Each scene shows the same named points in several views. A view is turned or mirrored, and shifted as a whole, has a little noise and may leave points out.
In the rows, 128 means zero.

Scene 1
View 1
q_474: [ 59 176 124 138 158 163 134 122 127 180]
q_943: [ 86 149 165 114 161 123 139 145 117 168]
q_811: [134 147 149 118 160 138 133 145 135 149]
q_469: [147 138 162 102 161 130 115 159 133 158]
q_265: [ 72 151 147 104 161 132  98 164 113 185]
q_274: [182 156 111 142 148 154 135 123 159 118]
q_683: [110 155 118 132 151 140 113 137 133 152]
q_413: [ 58 177 155 163 160 159 211  85 120 172]
q_240: [130 145  88 117 145 126  52 167 129 128]
q_998: [ 71 139 133 132 150 104 133 142 100 135]
q_225: [ 65 183 169 139 168 181 190 104 138 206]
q_570: [131 159 102 146 146 154 123 126 139 135]
q_624: [ 87 166 109 170 147 153 172  92 126 138]
q_567: [109 171  97 155 148 164 130 111 143 145]
q_341: [102 175 141 123 160 176 128 137 144 187]
q_290: [126 169  92 165 144 164 150 100 143 127]
View 2
q_567: [179 124 147 148 133 137 120  58 120 170]
q_469: [136 103 152  70 122 122  96  87 123 104]
q_225: [161 113  82 172 179  82  67  76  94 140]
q_413: [158 107  91 183 188  71  91  92 130 178]
q_274: [172 134 213  99 140 121 127  72 115 147]
q_624: [169 112 129 167 156 110 121  76 146 192]
q_265: [131  85  90 104 100 150  85  65 133 116]
q_341: [166 116 119 130 136 127  83  55  96 124]
q_683: [153 105 141 113 118 143 111  64 131 145]
q_290: [179 126 172 148 148 123 130  68 128 183]
q_998: [129  85 114 115 113 128 112  87 174 160]
View 3
q_240: [147 103  96 130  60  12  69 116 138 168]
q_567: [107 117 113 139 121  91  85 110 106 177]
q_683: [124 126 108 109 102  66  98 116 132 171]
q_290: [ 87 126 111 158 135  99  74 117 116 170]
q_811: [120 154 117 110 108  70 111 132 153 148]
q_341: [135 128 134 103 106 105 136 127 107 153]
q_943: [108 159  94  69 133  78 107 119 161 181]
q_225: [114 152 135  82 152 161 156 121 103 164]
q_469: [132 160 120 100  88  50 121 139 166 134]
q_474: [119 117 106  68 139 111 117  95 105 205]
q_998: [113 137  90  66 124  61  87 105 152 197]
q_570: [122 123 106 117 102  59  89 114 131 174]
q_265: [155 123 112  56  93  65 130 111 131 176]
q_624: [ 84 131 103 116 155 121  85 110 116 195]
View 4
q_240: [ 98  82 121 143 181 182 126 213  67 156]
q_469: [100  96 111 105 108 172 111 140  47 146]
q_290: [128  84  71 146 133 108  63 172 105 152]
q_943: [113 105 138 113 100 163  73 128 112 157]
q_265: [124  69 150 118 120 196 138 142 112 144]
q_413: [154  72 101 114  73 107  54  98 165 146]
q_274: [113  89  72 125 131 131  85 164  68 145]
q_811: [111  92 101 115 113 157 100 143  73 145]
q_225: [160  50  90 108  68 123 100  89 145 129]
q_474: [144  49 109 136 113 146 112 145 149 138]
q_570: [116  83  85 140 143 135  86 179  90 151]

In a view up to two points have been moved. Name them for each view, in the order of its rows, or write -.
view 1 | q_943
view 2 | -
view 3 | q_474, q_570
view 4 | q_274
